Each row is a point on a tangle of strands that fork, close into loops and nearly touch. The rows are in no order.
In the rows, zero is written as 128.
Points whose rows are less than 42.5 apart are linked; no others are. Some points are linked to none.
safa: [115 136 148 164 126 161 131  68 135]
Nuged: [183 124 104 113 122 133 129 165 144]
nup: [189 141 119 113 151 127 115 138 151]
lel: [ 94 127 121 190 158 121 140 105 108]
rul: [141 122 161 184  95 168 135 120 134]
togi: [113  78 125  93  58 122 123  96 123]
bet: [ 75  69 104 108 101  89 127 113 100]
pagi: [168 133 146 147  85 124 139 105 104]
Tupu: [123  51  94 125 119  69 165 151 134]
rer: [128  96 129 113  55 110 149 114 103]
sino: [102  90 118 114  70  95 152 122  91]
vule: [164 131 112 145 146 156 121 168 146]
Ved: [101  51 102 118 119  76 160 153 127]
bani: [ 85  73 104 114  91  85 145 127  96]
Viguz: [134 128 136 165 101 103 149 120  86]
Zedi: [ 80  30 112 115 133  89 131 147 131]
did: [ 77 133 135 171 130 150 151  73 122]
ripa: [152 136 119 140 170 162 111 136 165]
rar: [ 91 172 127 125 165 153 108 147 112]
Lonip: [148 150 102 130 145 140 121 182 116]
mise: [132 122 115 166 120  83 155 136  86]
fop: [128 114 112 190 157  94 147 135 108]
suba: [142  88 157 138  45 147 159 157 126]
dab: [ 99 130 133 188 140 130 138  95 106]
zol: [134 162 112 124 146 138 115 178  99]
bunos: [144 110 133 130  59 116 152 118 104]
luza: [123  78  79  80  98 137 120 178 148]
fime: [142 143  92 100 123 122 128 185 102]
mafo: [132 110 113 176 137  85 156 147  98]
Fiz: [178 138 146 145 106 136 129 101 126]
bodo: [164  95 145 140  58 156 149 160 139]
mis: [ 90  65  99 118 106  75 153 146 108]
pazan: [ 98 189 180  99 142 141  92 112 125]
dedad: [112 188 150 107 168 110  93 137 107]
viz: [147 152 156 138 147 129 114  52 138]
bamib: [191 134 138 132 120 141 122 114 146]
Gama: [162 140 150 150 132 155 120  90 149]
nege: [157 121 147 169 111 175 126 128 150]
gizen: [169 105 122  99  64 123 140 113 134]
gab: [ 93 133 144 170 120 162 144  73 134]
tud: [150 124  83  98 117 125 130 190 125]
Doran: [130 180 137 102 115 134 112 159  81]
putis: [123 180 140 105 180 104  97 141 114]
linol: [ 73  47 102 115 121  86 121 131 113]
potu: [ 76 184 176  87 143 145 105 101 140]
vobif: [168 139 142 136 145 152 114  91 159]
tuken: [144 147 127 113 196 127 103 115 171]
retu: [142 140 143 117 163 148 119  69 183]
luf: [144  89 120  93  59 125 136 105 132]
zosa: [ 73 160 119  90 187 123 138 121 165]
mupo: [128 172 126  93  99 133 120 166  77]
sug: [186 115 112 107  97 131 134 143 148]
bom: [142 101  77  87 106 127 131 182 133]
Kaz: [ 79  75 108 102  88  90 114  95  94]
Kuvof: [129 156 104 102 110 130 126 188  84]
nipiv: [200 135 123 113 128 129 122 127 148]
Zif: [ 92 148 108 106 190 142 130 129 174]
buzim: [177 143 137 123 163 144 107 106 165]
vuku: [126 168 128 107 195 108  97 137 138]
sito: [107 131 146 187 123 138 138  97 106]
tad: [128 122 164 185  88 150 143 130 106]
memu: [111 191 167 102 149 123  92 124 106]
tarab: [148 130 143 161  86 120 143 113  94]
dil: [ 92  77 119  99  69 105 122  96 102]
vukes: [145 146 155 130 149 141 119  55 158]
keme: [144 134 151 159 127 160 123  80 140]
Seban: [134  99 113 199 169 101 147 139 133]
let: [135 143 129 102 193 133 115 100 189]
ribuz: [140 113 161 170  67 137 153 138 104]
Kamef: [ 61 172 133  89 176 125 131 120 150]
Senal: [ 67 125 121 177 142 138 154  85 123]
gurub: [108 147 112 120 190 154 115 137 163]
lemok: [179 105 115  98  77 129 140 127 143]
gan: [177 126 125 149 128 159 122 145 153]
nade: [137 144 107 145 159 155 115 175 131]
metez: [123 185 145 109 132 139 103 152  87]
nos: [142  46  98 125 119  71 167 141 151]
Gabib: [168 106 147 155  71 158 144 153 139]
Ked: [ 63 183 163  87 153 130 112 103 142]
Fegif: [142 176 120  81 145  91 113 160  92]
Roda: [ 61 177 144  88 165 126 119 112 140]
nar: [153 159 125 109 192 117 102 140 149]
gufi: [109 157 116 136 167 157 109 161 121]
resob: [134  98 158 150  51 134 165 151 105]
vako: [131 189 167 104 112 157  99 140  97]
zalin: [180 144 126 118 167 133 109 130 159]
radab: [133 137 130 102 182 138 124  81 199]
Gidu: [110 177 136 122 151 144 105 154  96]
zolom: [ 80 117 112 188 167 124 148 101 121]
Firub: [122 142 111 134 181 159 112 145 158]
Ladu: [101  28 111 115 128  85 151 149 149]
Badek: [170 117 148 165  91 162 134 143 143]
sosog: [ 93 167 132 102 196 120 104 126 145]

A tip is a point with one link. Name the tips that can be reached along the links from each point below, in the order of the rows.
mise: sito, Seban
gurub: ripa, viz, sosog
tud: zol, luza, gan, vako
linol: Nuged, bunos, nos

A piece is two or more points that can be reached from each other along the links. Count, over all rows, the pieces, the separate loops (a circle has one, a figure eight two, a Y none), the forks (points with three links) and the tips (points with one).
pieces: 5
loops: 2
forks: 6
tips: 12

A fork is a point with three links, a tip a point with one. Leave the first point through the second and follow the links. Name the first fork or tip that comes.
luf / togi: bet
Gidu / rar: nade
let / tuken: vuku
zolom / lel: sito
metez / Doran: luza
pagi / tarab: Seban
nar / tuken: viz
dil / togi: Nuged

Name the points in between on the shortest way along the links from the first point to the second, in order.
fop / bamib: mafo > mise > Viguz > tarab > pagi > Fiz
Zedi / dil: linol > bet > Kaz
metez / Lonip: Gidu > rar > gufi > nade
nar / memu: vuku > putis > dedad
